Points, in no order, along strands that fork, close into loops and pass close to each other.
(in the rows, 100 means zero)
Points whose rows are less than 65 apart are linked; no others are. Some points are linked to none.
(1533): [107 120 107  85  84  92  94 109  61  94 141 101  71 132 136  56 126  87
 103  89 112 123  66 107 120  92]
(1948): [ 85  74 124 112  91  96 135  98 115 117 150 109  90  71  70  96  89  89
 100 136 100  89 135  91  87  91]
(1535): [ 66  64 141 103 120  90 106  98 112 110  88  83  87 121 120  81 100  91
 117  91  90  83 100  86  97 111]
(1991): [116  97  79 130  85  85 124 108 104 125 176 115 104 101 101  98 119 110
  94 120 112  97 108  89 117  94]
(2135): [113  81  91 133  75  81 124  89 152 113 132 110 104  90 109 127 101 122
 112 122 103  74  97  80 105 107]
(478): [ 82 104  73  97 123 106  75  88  92 109  93 112 109  68  94 115  94  86
 109  90  85 121  77 102 145 108]
(929): [129 115  80  93  55 102 101  94 124  82  83 111 135 112  94 117 104 120
 112 115 120  80  90  93  98 102]
(435): [104 118  73 120  91 100  98  98 121 115  80 108 113  89 140 116 111 124
  97  90  83 109  73  96 122  87]
(239): [ 98  89 134 123  92  77 135 103  84 123 132  97 102 124 114  74 127  92
  92  98 113 102 126  96 102  86]
(1936): [116 123  85 118 110  99  90 111 113 122  91  98  90  93 120 102 106 115
 109  89  80 124  61  90 128 100]
(205): [115 121  94 134  89  87 117  74 102 131  79 127 111 100 127 135 112 125
  89 113 101 104 114 114  90  97]
(1490): [116 121  57  76  78 102  81  94  94  78  94  93  87 126 124 101 108 125
 110  96 118  79  76 110  82 133]
(633): [ 75  87 117  96  81  96 105 117  96  94 109  79 107 126 157  65 121  92
  88  67  98  99  94  98 114  76]
(601): [ 82  88  99  78  71 102  93  72 118  77  67 113 127 120 110 109 100 108
 119 111 112  65  97  95  92 112]
(7): [ 82  82 104 129 117  84 117  76 109 116  98  89  75 108 139 115  98 115
  83  98  99  79 131 115  56 107]
(364): [ 84  98 113 100  94 112 103  88 123  91  44  93 126  90 125 117  93  99
  86  96  86  94 110 101  87  72]
(1730): [105 112 104 124  76  95 109  63 117 118  63 136 116 110 133 145 100 124
  93 120  96  84 105 102  93 105]
(2283): [126 118  70  91  69  89  94 101 117  74 107  81  68 127 149 107 105 133
 107  92 115  69  66 102  83 130]
(2004): [105 113  68  83  88 108  85 108 107  62  83  68  75 124 153  96  97 123
  84  69 104  71  86 112  68 109]
(2354): [119 113 104 106 103  95 110 121  72 112 136  99  99 116  95  77 116 100
  83  95 115 118 115 103  99  85]
(342): [106  90 121 130 118  73 123  84  95 124 107  86  63 123 118 110 105 114
  91 106 113  80 131 111  51 121]
(818): [ 93 119  60  61  97 114  61 114  85  64  98  71  94 112 132  82 104  99
  82  63 101  98  78 112 104  96]
(1762): [ 77  91  90 129 141  93 103 102  83 139 160  92  63  92 122  84 113  93
  84  91  86 110  95  91 117 103]
(2287): [ 77  82 123 104 131  86 101 100  87 120 111  81  64 123 126  77 106  96
 101  89  95  95 102  99  89 119]
(2288): [ 93 112  71  76  96 124  67  60 110  66  47 106 106 104  98 138  82 111
  94 109 104  71  87 103  76 124]
(880): [115 112  86 110 140 109  82  95 110 117  90 104  78  62  70 139  71 105
  95 116  82 113  97  98  95 112]
(1168): [ 90 106  46  72  92 108  71 100  75  83 137 102 112 101 114  98 108 101
  71  86 118  97 111 114 101  96]
(1416): [100  87  88  89 133 108  82 126 108  91 118  76  81  89  80  95  77  90
  96  91  92  98  94  87  91 107]
(310): [104 109 113 109  96 113 111  92 114 124 105 122 103  40  61 125  82  92
  98 134  83 121 116  94 108  85]
(1470): [126 134  76 112 128  87  92  99  63 126 116 124  74  92  64 104 104 109
 112 106 101 132  82 107 121 126]
(416): [115 105  97  92 140  99  89 131  65  93 133  95  76  91  48  92  82  87
  91  99 106 116 114 101  93 109]
(1332): [ 81 104 105  85 128 102  81  88  61 100  74  83  80 120 116  85 104  89
  92  74 101 109 115 131  79 112]
(1351): [132  97 123 105  97  98 101 124 137  87  77  69  92 118 103  99  94 116
 116  91  99  83  77  79  94 110]
(1694): [ 92  76 113  92  84  95 108 107  89  87 132 130 116 116  55  72 108  89
 126 117 111  92 106 100 122 112]
(322): [ 90  82 107  69 129 110  78 100 101  71  85  86  79  97  56 105  65  88
 111 107 105  80 103  93  71 128]
(2231): [105  83  98  90 117 107  95 121 107  90 133  83  91  90  77  96  79  89
  84 105 104  92 120  90  72  96]
(2080): [ 77 100 119  91  86 119  95  91 113  99  52 112 148  80  99 105 101  78
 102  98  78 115  96  92 134  67]
(606): [100  91  92 102  65 106 101 112 146  85  86  94 135 103 127  96 108 110
 116  88  89  87  70  80 135  82]
(905): [ 83 116 133 106 127 104  90  75  65 123  40 107  95 113 116  97 109  91
 102  82  85 131  96 117 107 103]
(301): [ 73  90 112 109 127 105  97 109  86 116  91  86 106  94 116  74 109  79
  96  67  78 129  85  97 126  79]
(1526): [ 99 114  54  65 108 113  58 111  73  76 125  83  91 106 115  93  97 100
  73  72 113  99  97 112  98 104]
(2083): [ 70  89  75  77 135 115  62  81 102  81  69  77  85  87 109 115  78  92
  91  79  88  86  96 113  88 114]
(562): [ 77  95  76  72  71 111  92  76 113  58  50  96 125 114 127 109 101 113
  98  91 108  61  97 102  82  95]
(1203): [ 71  93  98  74 122 111  85  79  69  87  91  90 101  78  87 106  83  66
  73  92 107 103 146 135  69  91]
(1308): [ 58  87 114  73  94  99  96  83  76  90  62  98 122 128 129  75 119  86
 104  75 104  94 109 120  97  94]
(1204): [101  87 116  96 117 103  95 125  94  77 115 112  87  77  25  96  75  89
 122 121  92 104 107  90 107 113]
(1007): [126 106  70 104 110 112  95 134 111  95 136 101 106  60  51 104  84  95
 101 107  93 120  96  89 117  90]
(247): [ 92 118 144 109 103  98 102  80  83 121  33 111 100 132 136  99 114 101
 105  86  87 118  87 106 105 103]
(2315): [ 96 113  54  81 104 115  73 102  99  67  77  71  92 104 132 103  92 116
  79  69  98  85  91 116  77  99]
(207): [ 97 104  73 111  96  89  99  74  99 110  93 111  90 109 129 118 104 125
  97 104 108  84 107 117  74 119]
(50): [ 73  96  80  85  94  99  89  94  93  90  96  91  98 121 148  87 111 109
  91  75 103  86  98 114  91 100]
(1255): [ 59  89 118  84 116 105  96  88  67  97  67  88 121 107 120  78 110  73
  86  70  98 113 126 127  92  79]
(2115): [113 110 124  80  86 132  81 100 135  72  37 105 128 106  75 122  75  91
 103 113  82  84  81  71 111  95]
(1394): [117 100  90 113 106 118 109 141  96  97 143 102 119  60  48  91  93  81
  92 103  89 132 101  93 129  71]
(161): [ 73  88  56  77  94 109  79  99  89  90 140 106 119  88 111  95 106  89
  86  88 104  96 100 103 123  96]
(2124): [ 47  69  85 102 131 109  91  91 102 117 119  91  96  62 118 106  91  73
  90  88  77 106 102 100 120  93]
(1791): [ 69  77  85  82 120 113  77  75 134  88  94  91  81  71  95 126  64  98
 101 107  90  75  91  89  81 119]
(1793): [ 90  95  94 100 106 103  94  99 105 111  92 108 112  92  95  98 103  95
 116 100  90 109  87  92 124 102]
(674): [119 124  60  98 120  97  87  96  70 116 115 117 100  75  68 114 100  98
 100 102 105 130  98 115 116 108]
(1012): [ 91  88 102 100  95 125 102 132  83  94 153  90 133  88 100  77 113  75
  66  88 101 124 112  90 128  52]
(1229): [113 106 121 100 103  93 102  82  87 107  65 107  92 128  99 110 105 112
 116 115 113  88 105 105  74 134]
(510): [116 128  85 120 130  95  89 100  89 132 102 111  77  90  93 106 105 112
 110 100  85 131  70  96 128 117]
(614): [147 139  77 101  46  92 118  95 102  79  68 105 121 119 129 124 120 139
  97  97 126  88  98 111  88 101]
(402): [ 94  87 132 125  76  93 139  88 136 118  88 104 119  74 112 124  98  98
  93 118  93  97 125  92  94  70]
(1724): [ 95 113  87  78 101 116  77  74  95  83  48 107 115  98  91 123  93  99
  96 107 104  93 104 112  85 107]
(386): [138 124  71 105 112 104  92 122  98 107 109 101 102  84  72 105  96 108
  97 105 101 123  94  99 104  97]
(1659): [ 99 116  98  82 146 105  70 116  50  92 103  69  69 103  98  78  92  78
  79  59  99 130  93 117 106 102]
(3): [ 82  96  87 133 103 100 112  91 132 126  85 107 114  71 147 128 102 113
  86  96  73 106  95  94 113  78]
(1200): [119 120  93 113  79  87 105 122  91 101 164  87  68 119 158  85 123 114
  74  92 111 108  85  96 114  87]
(528): [121 114  67 101  51  90 116 117 118  75 110  93 121 113 147 103 118 126
  87  78 116  83  99  99 103  76]
(672): [ 98  99  70  76 117 115  69 126 106  78 110  74  98  92  96  87  89  88
  95  74  93 103  78  90 114  98]
(808): [109 103 109 106  59  77 117  92 100 107 121 113  97 135 125  75 133 112
 134 103 114  94  72 100 132 113]
(2185): [104  81 123 107 109  82 113 111  92 105 147  90  72 136 102  82 105 103
  93 107 121  74 122  89  82 119]
(1662): [ 87  84  97 114 116  97 107  88 120 109 101  88  86  82 113 118  83 105
  78 105  94  88 122 106  60  95]
(1746): [143 109  93 108  88  98 115 117 125  77  82  67 106 103 103 121  91 119
  76  93 115  85 113  99  50  83]
(1803): [111  96 140  92 119 106  98 122  94  76  79 110  89  95  23 104  73  95
 124 125  95 100 108  91  90 120]
(1549): [ 99 115 136 121  86  78 124  88  86 122  61  99  98 126 150  86 130 109
 105  81  97 117  91 113 109  88]
(1364): [114  82  97 115  80 104 119 123 132  97 157  94 114  79  83  98  93  97
  89 117 102  94 116  83 100  76]
(388): [102  80 109 100 125  97 102  96 125  94 110  86  67  92  72 115  67 105
 102 121 105  74 109  89  49 123]
(983): [ 81  91 104  70 103 105  83 108  84  85 100  94 105 121  98  67 108  84
 116  78 102 101  81  99 120 107]
(721): [ 90  91 100 102 108  98 100 112  73 110 159 108  96 115  96  73 114  92
  90 101 111 104 107  93 117  98]
(2368): [114 116  79 114 146  94  85 103  87 127 114  88  48  95  96 106  95 113
  96  98  91 112  91 108  88 130]
(1618): [ 65  84  77  78 120 108  73  94  95  88  96  81  90 100 124  95  95  91
  87  74  93  89  98 110  91 107]
(1033): [104  90  74 102  56  93 106 109 137  82 120  95 126 108 134  98 111 119
 105  86 106  75  85  87 118  89]
(410): [100 103 143 109 126 101 110 106  91 115  55  92 104 105  89  91 100  88
 103  95  88 121 109 100  92  90]
(566): [114 117  85  94  79  94 100 119  90  90 130  85  89 123 148  82 117 114
  76  81 111 101  97 108  96  89]
(2081): [ 86  83  86 115 110 111 108 118 124 109 123  81 109  62 114 105  90  91
  76  93  80 107 106  91  98  69]
(2225): [127 130  80  95  84 114  99  93 108  90  57 106 132  85  89 125  98 109
  83 108 103 107 112 109  82  78]
(1304): [145 118  96 113  92  84 119 115  85 113 132 112  92 118  68  95 112 117
 109 120 123 104 108 102  91 114]
(2203): [114 108  98  85  63 101  99  85 112  60  53  85 108 139 131 111 106 127
 110  94 121  59  88  97  71 126]
(2087): [ 94  93 100 108 111 121 111 134  83 102 143  93 124  63  70  85  99  67
  79  93  87 134 109  94 128  58]
(1950): [ 71  88 102 116 149 108  97 105  85 120 109  76  87  72 117  98  92  79
  65  78  79 122 123 115  90  79]
(2294): [ 97 101  87  90  97 110 105  97 100 104 117 107 109  50  64 112  85  83
  93 119  96 113 122 104 101  84]
(1037): [120 113 123  90  51  76 116 102  87  86 123 103  87 148 127  61 134  97
 133  97 121 100  69 108 125 106]
(988): [ 99  91  98 100  85  98  95 129 110  80 142  72  92 121 159  88 108 115
  63  77 111  82 105  88  94  81]
(145): [ 82  89 128 111 127 100 109 111  97 116  83  82 105  93 108  84 103  83
  95  81  81 119 109  99 100  78]
(1185): [109 115 110  94  96  97  94 122 102  97  95  80  77 115 134  68 110  97
 118  76  88 120  49  96 124  95]
(1060): [ 83  88  85  65 127 111  66  90 100  74  79  85  92  94  83 109  77  87
 109  91 100  84  89  97  96 126]
(2293): [ 91  81 151 120 108  81 131  86 106 124  82  98 100 108 103 103 101  93
 101 115 101  96 133  98  75  94]
(197): [ 90  98  95 117  82 103 127  85 122 114  93 105 120  59 116 125  95 101
  75 111  90 103 133 109  79  63]
(1887): [ 70  91 106  63 112 111  84  89  65  76  69  87 120 103  91  85  99  67
  86  81 110 101 131 126  85  89]
(1015): [ 94 117  88  62  77 109  79 121  85  64  99  77  94 131 148  64 114  96
  94  69 106  99  73 108 108  87]
(1634): [104 103 146  91  92 124  95 105 130  88  44 108 130  86  72 113  77  80
 101 113  75 104  97  77 115  77]
(1576): [ 77  77  94  96 106 100 104 101  89 107 144 106 105  91  90  89 101  83
  95 108 105  97 117  97 106  97]
(2282): [ 94 108 109  95 119  92  96  99  71 110  98  86  66 126 120  76 111  98
 102  84 103 110  92 113  89 115]
(1248): [101  87  93  82 119 105  86  87 116  80  89  85  75 108  78 117  69 106
 104 112 113  70  98  93  49 136]
(1551): [103 111  83  96  96  94  91  63  84 109  79 120  93 122 111 120 107 121
 112 117 118  84 101 115  75 141]
(1209): [ 73 103 123  89 129 106  81  97  66 104  65  85  94 103 113  68 108  73
 109  53  83 135  71 107 129  89]
(425): [ 96 125 104  95 129 109  79  88  67 102  48  83  85 109 118  94 105  93
  95  69  90 129  94 130  96 103]
(1579): [ 66  99  90  92 106 116  86  80 108  95  56 101 123  75 123 116  95  91
  87  86  78 104 104 110 107  76]
(1731): [125 125 108 106 115  99 101  90  75 114  68 107  95 108  84 111 103 109
 101 109 109 115 111 115  75 117]
(316): [ 90  80 132  99 103  87 122  89  88 108 100  99  99 119  95  91 103  89
  99 115 115  86 139 110  63 104]
(1260): [141 133 102 112  97  82 119 112  53 114 126 127  86 120  48  76 121 109
 121 115 121 128  97 108 108 115]
(2242): [ 90 116 114  87  99 102  86  98  82 102  68  96  96 115 127  69 117  91
 121  71  88 127  55 103 131  95]
(2246): [101 101  92 110 130 116  90 103 127 116  98  95  87  41  77 132  68  95
  89 114  72 116  96  88 106  91]
(323): [ 89 104 100  87 140 116  80 102  90  90  61  74 100  62  83 111  77  73
  81  81  84 120 116 116  94  84]
(1389): [112 119 106 132  91  92 120  70  96 115  54 110 100 114 141 132 110 131
  86  99 103  94 125 128  68 103]
(1341): [ 60  73 108  71  94 103  89  97  97  83  91  89 120 119 117  73 107  80
 110  82 102  84 101  97 106 100]
(890): [137 123 116 112 116  88 117 129  62 117 117  97  86 114  69  75 110  98
  95  98 110 135 109 106  92  90]
(996): [ 73  92  82 100 138 111  85  86  89 106 105  82  83  54  99 120  78  77
  68  88  85 115 130 126  85  91]
(2365): [134 137  75  99  89 104  88  83  90 113  81 138 112 103  74 130 104 119
 113 127 110 108  84 102 110 125]
(110): [ 93  92 132 130 115  84 126  95  90 130 115 130  93 103  67  91 110  99
 126 126  94 110 104  90 122 110]
(81): [105 123 108  93 103  85  98  97  53 111 119  98  65 129 126  66 123  91
 101  89 109 125  85 118 101 104]
(2030): [113 103  83  88  81  98  92 100 123  62  79  67  81 131 139 106  95 130
 105  82 114  58  78  92  66 128]
(1951): [ 93 105 101  98 159 110  75 111  72 101  79  65  83  80  95  94  83  75
  78  61  83 130 106 120  99  93]
(665): [101  77 114  99 131  90 105 107 100  98 126  91  63 113  70  98  77 100
 105 118 112  76 119  89  59 130]
(2390): [ 88  97  97  98  75 111 122 102 105 102  99  99 140  66 104 102 104  83
  73 104  96 113 134 110  92  48]
(2465): [ 88  91 122  82  98 117  77 107 119  84  58 104 119 112  91  84  97  92
 132  89  81  99  59  80 147 103]
(2226): [ 86  92 131  91 132 101 100 104  72 103  75 103 102  94  65  88  94  77
 110  95  94 123 109 102 108  98]
(1310): [114  91 117  79  68 104 118  89 118  81 107 111 110  90  48 107  80  98
 110 137 123  79 130  97  64 101]
(220): [ 85  72  86  79  91 110  88  98 134  79 112  99 108  91  82 102  82  97
 117 112 101  72  93  84  98 110]
(1084): [108  92 115  87  85 120  95 138  78  80 148  99 133 113  79  64 111  83
  75  93 119 114 115  92 119  64]
(1946): [ 99  97  60 112 114  99  91 108 109 104 139  85  79  95 135 109  96 118
  65  88  98  91 107 105  75  96]
(2265): [ 99  98 107  81 108 110  89 123  73  82 101 100 116 104  63  66 102  80
 113  79 101 123  87  99 133  93]
(1613): [116  83 124 112 122  80 115 109  97 107 131  78  61 131  98  97  94 106
  89 107 121  75 126  94  50 123]
(2469): [ 65  66 110  83 115 108  90  88 130  90  98  92  89  77  86 109  70  87
 114 111  88  77  97  82  94 113]
(265): [114 114 111  83  81 125  84  81 135  79  53 115 116  98  74 138  69 100
  99 127  91  76  85  77  92 106]
(1242): [117  99  97  88  54  97 102  87 126  71  73 102 126 132 108 111 108 121
 120 108 123  62  88  92  93 115]
(2291): [ 79  74  98 118 106  98 114 109 113 117 131  90 104  87 117  97 101  91
  86 100  90  96 111  90 102  84]
(1587): [ 68  82  73  98 122 112  81  75 127 107 109 100  82  49 102 133  70  94
  94 108  78  92  96  95  98 108]
(931): [100  97 110 118  77  72 119  81 102 122 107 115  95 128 127  98 126 117
 125 107 109  87  90  99 116 120]
(194): [124 122 103  75  58  91  94 116  82  74 133 101  81 141 126  58 125  91
 124  98 116 111  50 107 127 100]
(119): [102  96 133 117  81  71 125  87 108 113  85  94  85 135 145 103 126 115
 116  91 109  83 101 102  98 117]
(2422): [118  89 114 114  73  90 115 113  97  97 136 134 110 119  58  66 120 107
 133 118 108  99  84  99 139 113]
(414): [ 95 109  86  72 105 106  84  88  74  87  77 108 117  95  76 103 100  87
 105 100 111 107 109 116  99 106]
(1493): [ 66  78 112 117 145 102 103 108  79 128 131  82  79  93 117  81 103  77
  77  83  83 115 113  99 103  91]
(925): [131 119  83 112  67  84 121 102  97 113 115 114 123 111 103 102 125 117
 100 108 120 107 110 107 101  91]
(172): [100  92 137  86 111 114  83 116 105  68  72 121 100  95  31 105  73  93
 135 119  84  95  85  83 123 121]
(2117): [ 82 100 100  94  80 113 112  99 101 101  85 107 150  72  99  97 111  79
  94  96  91 121 111 105 121  56]
(692): [138 136  92 108  89 113  83  88 110 113  72 137 106 113  82 144  91 116
 107 131  92  98  75  86 110 128]
(2340): [124 103  83 125  76  88 129 102 108 124 142 119 119  84  89 110 112 107
  92 127 112 105 122 101  99  84]
(2084): [128 128  96  89  89 125  76  81 112  88  49 123 112 115  81 143  81 106
  99 124  94  81  78  84  94 129]
(340): [100  83 100  85  80 101 110  86 113  91 127 127 100  78  46 109  83 100
 118 141 112  83 118  98  88 112]
(612): [ 86 104 136  90 100 104  86  95  96 100  54 107 101 126 110  74 111  94
 136  82  84 116  50  87 142 108]
(230): [ 99 105  56  88 109 105  86  94  89 104 124 112 111  58  71 118  90  88
  94 108 103 116 106 109 116  98]
(1267): [127  87 100 129  73  89 129 115 149 100 125  93 116  86 102 117  97 113
  98 109 104  88 109  82 100  81]
(1639): [ 98  95 143 106  87  96 106  99 101 111  73 116 111 131 101  78 114 101
 136  98  95 107  73  88 137 107]
(639): [133 133  70  99  82 104  99  90  96 104  80 118 125  93  84 127 105 117
  95 120 116 109 107 113  85  97]
(175): [138 129 124 105 125  93  95 121  60  98  80 114  68 119  43  92  95 113
 130 115 103 121  82  95  99 141]
(2379): [142 126 115 108 126  92 107 128  70 109  97  95  74 113  56  88 100 107
 109 107 105 124  97 101  84 117]
(1635): [ 79 113  77  86 117 115  67  78  95  95  56 104 118  73 106 121  92  86
  92  84  83 114  89 111 132  94]
(2466): [107  91 130  96  83 116 110 112 139  85  67  91 134  82  79 100  88  86
 103 109  88 100 104  83 106  67]
(2323): [129  99  91 113  81 103 114 136 119  95 147  85 123  94 100  95 101 101
  72 101 108 101 116  88  96  66]
(259): [103 105  85 127  89  81 121  97 112 106 104  91  81 109 164 112 112 130
  84  78 100  85 106 114  83  96]
(1317): [101 115 123 109  81  74 122  91  65 121 112 104  83 135 135  64 135  96
 108  89 110 120  90 115 109  91]
(2300): [122  95 118  99  83 102 113 102 132  90  92 106 112  91  63 114  83 103
 113 129 109  89 108  87  83  98]
(204): [108 103  88  88 101 105  83 127 116  88 104  73  92 111 116  78 100 105
 107  77  92 101  67  88 116 100]
(2151): [144 130 101 104 126 105  83 112  89 106  80 114  72 105  54 122  83 121
 119 120  96 111  76  88  97 144]
(1385): [102 110  90 113  91 110 114  89 119  95  71  94 115  68 117 127  88 108
  65 100  93 103 131 118  61  61]
(248): [ 90  90  94  95  76 104  87 103 129  95 100 106 116 115 118  81 113 108
 135  92  91  90  56  85 150 108]
(36): [ 97  98 111 106  91 101 107  98 122 104  69  99 122 102 115 108 105 104
 104  98  94  97  98  93 103  87]
(1390): [ 76  68 139 117  98  76 120  90 124 114  93  90  91 126 136  94 109 104
 119  95  96  74  96  85 104 114]
(2075): [ 96 116  81  71 119 114  58 116  53  83 121  76  84 107 120  78 104  83
  61  61 109 123  99 117 109  89]
(532): [ 84  63 139  94 103  86 119  96 102  98 113 103  90 120  80  86  95  89
 117 118 113  71 125  94  80 116]
(117): [142 111  78 108  73  85 111 103 114  94 117  96  94 121 102 116 104 130
 105 108 128  77  98  97  73 122]
(256): [114  97  78  84  81 107  92  97 130  79  99 106 117  95  75 113  88 110
 112 120 111  80  93  90  90 107]
(1441): [ 76  92  79  71 105 117  71  57 119  76  73 104  91  78  85 135  65  98
  98 115 100  73  93 101  75 123]
(133): [ 84  67  96  81  78 106 101  92 125  80 134 120 108  83  61  97  85  95
 123 130 105  74 102  88 105 110]
(1356): [137 127 101 103 102  90 101 109  65 102 105 136  85 115  38  96 106 116
 133 126 115 116  87 104 109 137]
(1706): [122 128  53  83  85  95  85  96  76  95 117 104  83 122 113 102 112 121
  98 102 123  95  92 118  79 130]
(869): [ 92  96  72 101 100  93  93  83  93 117 131 137 105  94  79 102 110 105
 130 120 104  99  84  98 137 127]
(243): [112  89  86 111  89  99 103 131 119  94 152  77 102 105 124  94 103 109
  71  90 105  91 104  82  98  82]
(1415): [ 94  86  84 107  82 102 109  92 109 109 139 136 121  77  68 101 107  99
 121 131  96 102  98  94 135 102]
(1864): [ 91 113 136  89 101 123  85  87 103 101  39 124 133  90  80 114  88  73
 100 105  73 118  89  88 136  82]
(1373): [ 90  88 132  80 103 116  83 111 108  74  64 110 121 105  59  86  89  85
 131 100  88  97  81  85 131 103]
(97): [141 104  79 127  70  74 129  92 130 102 125 103 100 106 103 136 103 132
  97 116 127  77 114  94  72 111]
(228): [ 75  86 128 138 116  83 123  81  99 145 113 126  91 101 101  91 116  98
 125 113  85 109  88  84 139 108]
(2375): [150 129  78 116  52  83 127 101 107  99  97 108 128 111 112 122 122 129
  92 103 127  98 115 111  87  87]
(297): [ 67  78  90 112 138 104  91  87 117 123 108  97  80  64 110 118  84  92
  97 104  73 103  95  94 106 105]
(1096): [114 112 110 106  68  97 100  97 113 106  87 124 115 121 107  85 120 113
 139 102  94 106  55  90 152 108]
(2161): [ 78  69 116  83 109 118 101 119 117  85 124  74 100  75  85  93  76  72
  77  99  92  93 125  88  78  76]
(588): [ 92 100 151  94 128 100  98 111  60  98  61 109 100 109  56  74  98  78
 126  85  91 132  91  99 122  99]
(1684): [103 110 105  76 106  99  88  97  60  89  79 118 106 117  58  85 105  92
 126 100 112 114  93 109 113 123]
(1303): [ 91  79 107 113  99  91 127  88 119 119 130 100  91  78  93 112  89  95
  91 125 104  88 131  97  70  92]
(1769): [106 120 101 115 103  92 110  77  74 114  68 104  99 116 116 110 112 112
  88 100 111 106 130 136  63 105]
(817): [ 59  84  79  81  92 106  90  77 108  74  63  95 113 108 144 104 100 109
  94  80  96  71 106 115  84  92]
(2165): [ 52  80  73  87 115 108  85  87  78  99 119  97 112  75 121 100 102  72
  79  80  94 106 114 115 116  86]
(909): [106 116 106 127 109 109 111  87 116 139  88 122 107  54  88 137  89  99
  83 127  78 127 113  97 103  77]
(52): [ 93  90  74 106 105  89  94  94 102 107 132  92  74 116 134 102 102 118
  89  94 107  80 103 105  77 117]
(695): [117  98 119 126  85  80 129  97  97 123 123 131 107 114  72  86 121 108
 126 124 110 104 102  96 121 108]
(477): [ 84  86  96 121 125 112 106 101 133 124 113  86  87  44 100 122  78  92
  81 108  71 110 107  90  95  80]
(774): [ 88  83 108  87  73  93 109  80 106  96  93 119 130 112  93  97 107  97
 114 118 115  83 117 102  95 101]
(358): [103  68 145 112  97  77 124 112 102 100 139  97  80 138  85  72 106 100
 117 114 120  69 120  87  92 124]
(2019): [ 96  84  83 126  81  82 121  94 121 124 150 114 103  99 113 104 114 113
 109 117 105  82 101  89 115 107]
(508): [110 108  55 108  94  93  94  97 103 118 138 120 100  93  93 105 111 115
 113 110 104 106  82  98 124 114]
(992): [110 100 101 126  83  82 118 119 108 116 158  85  80 116 145  82 124 109
  91  88 100 100  85  88 123  92]
(1557): [ 87  76 142 120  84 105 136 104 134 118 106  99 119  67  90 102  91  86
 104 123  83 104 122  83 104  68]
(1939): [ 96 101 117  79  98 109  79  93  88  78  78 143 113  88  30 114  80  86
 132 128  97  99  92  94 134 128]
(1097): [125 111 100 101 133 106  86 107 101 101  85 102  73  86  54 125  74 107
 107 119  97 104  98  89  79 128]
(1851): [114 122 122  95 122  96  91 105  50 101  76 119  93 108  52  85 103  92
 123  91 103 137  83 106 123 114]
(2381): [ 96 113 105 106  84  98 100  55  96 116  61 140 114 116 112 137 103 113
 104 126 104  84 108 108  89 125]
(1525): [ 89 113  96 132 106 112 104  77 122 133  74 120 108  59 125 143  90 106
  74 111  69 117 111 106 100  73]
(812): [106  84 115 122  75  80 122 119 126 106 137  83  95 121 134  85 122 109
 108  84 102  85  88  82 124  96]
(1650): [ 78 104 100  80  75  97  95 115  91  74 107  81  89 129 183  67 119 102
  86  63  98  94  79 107 111  81]
(1305): [ 98 112  75 130 109  97 109  82  99 126  94 109  98  81 122 123 103 114
  77 104  93 111 125 125  78  86]
(308): [ 56  68 108  74  77 103 103  75 113  83  87 103 124  94 107  97  95  84
 105 109 105  74 122 102  84  89]
(1810): [ 63  60 114  87  88 109 110  98 131  89 111  85 111  78 106  95  82  80
  90 105  94  78 120  89  83  80]
(2018): [125 127  64  94  58  99 108 104 111  66  71  92 117 113 141 114 111 137
  91  81 114  80  94 111  85  91]
(545): [113 113  88 131 139  89 100 114 104 134 121  82  56  92 118  99 103 112
  92  91  84 116  87  97  97 110]
(2045): [126 118  91 103  84 110 112 104 119  80  61  83 123  87 100 123  92 110
  74 101 108  97 122 109  58  68]
(1616): [116  99 108  86  92 111  96 136  72  76 137 109 122 108  51  64 107  85
  99  95 110 118 104  98 126  83]
(1823): [ 97 109  60 112 120 100  93  96  90 120 120  97  88  82 116 111 103 107
  76  93  95 109 112 119  89  98]
(2207): [109  95 116 101 130  92  99 138  70  80 128 109  77  94  21  88  81  91
 112 115 101 110 114  97  98 116]
(1025): [132 107 100 102  93 101 108 127 116  91  92  76 112 107  98  98  98 106
  90  93 108  99 105  93  77  84]
(2303): [113 120  45 102  87  90  93  95  96 110 124 112  96 101 118 109 115 124
  99 101 110 101  88 110 103 112]
(1688): [ 97  84 140 117  87 110 126 115 128 107  86 101 138  83  85  88 102  84
 110 105  83 114 102  85 126  64]
(2144): [ 90  81  90  99  62 109 106  85 137  98 125 131 127  73  79 110  95 100
 120 133  98  83  98  88 124  97]
(1487): [100  91 119 103  74  84 113 115 121  95 104  78  98 127 148  80 119 105
 113  76 100  90  80  89 118  96]
(116): [ 90 106 120  90 130 110  93  98  80 103  61  96 111  67  72 106  85  71
  96  93  88 130 114 111 110  85]
(1660): [ 89 108 125 121  82  78 131  87  69 127  97 105 102 124 152  71 137  98
  94  77 101 125 101 116 110  73]
(296): [ 94  99  91 137 123  84 113 106  99 138 141  89  69  98 140  92 114 108
  81  92  86 105 100  97 102  97]
(302): [ 66  59 102 101  99  97 116  94 104 109 165 117  92  85  79  93  96  85
 106 128  99  80 119  87 107 108]
(192): [143 117  92 118  93  79 118  99  92 117 118 102  80 121  95 110 111 125
 104 118 123  95 108 104  73 126]
(2236): [ 83  83 113  89  97  96  96  88  82  94 105 143 106  98  43  96  96  90
 134 128 104  97 105 100 122 124]
(165): [115  94 114  94  96 108 111 126 114  88  96  84 122  96  79  90  95  89
 100 100 102 104 112  91  94  77]
(1329): [128 117  85  99 149 101  83 129  70 107 124  79  57  98  75  94  88 100
  83  91 101 117 103 106  80 120]
(1331): [ 85  85 165 111 124  94 124  96  98 121  60 100  99  99  89  97  93  82
 104 112  90 110 127  98  81  90]

A piece is two or more points that can be reached from each other along the links. Count, over all rows, the pieces, the separate loops (a circle has one, a figure eight two, a Y none), the forks (points with three links) and the tips (points with one).
pieces | 6
loops | 18
forks | 28
tips | 4

A fork is a point with three links, a tip a point with one. Leave the first point through the second and follow the links. Name the first fork or tip that comes.
(665), (388) | (601)
(1415), (869) | (2030)
(614), (2018) | (612)
(2226), (588) | (1791)
(2375), (925) | (818)
(2294), (310) | (674)
(996), (1950) | (172)

How many points has the smallest loop of links through each point below? Write 0 if it is on no loop.
(2231) | 28
(2381) | 8
(1168) | 18
(1060) | 30
(1662) | 29
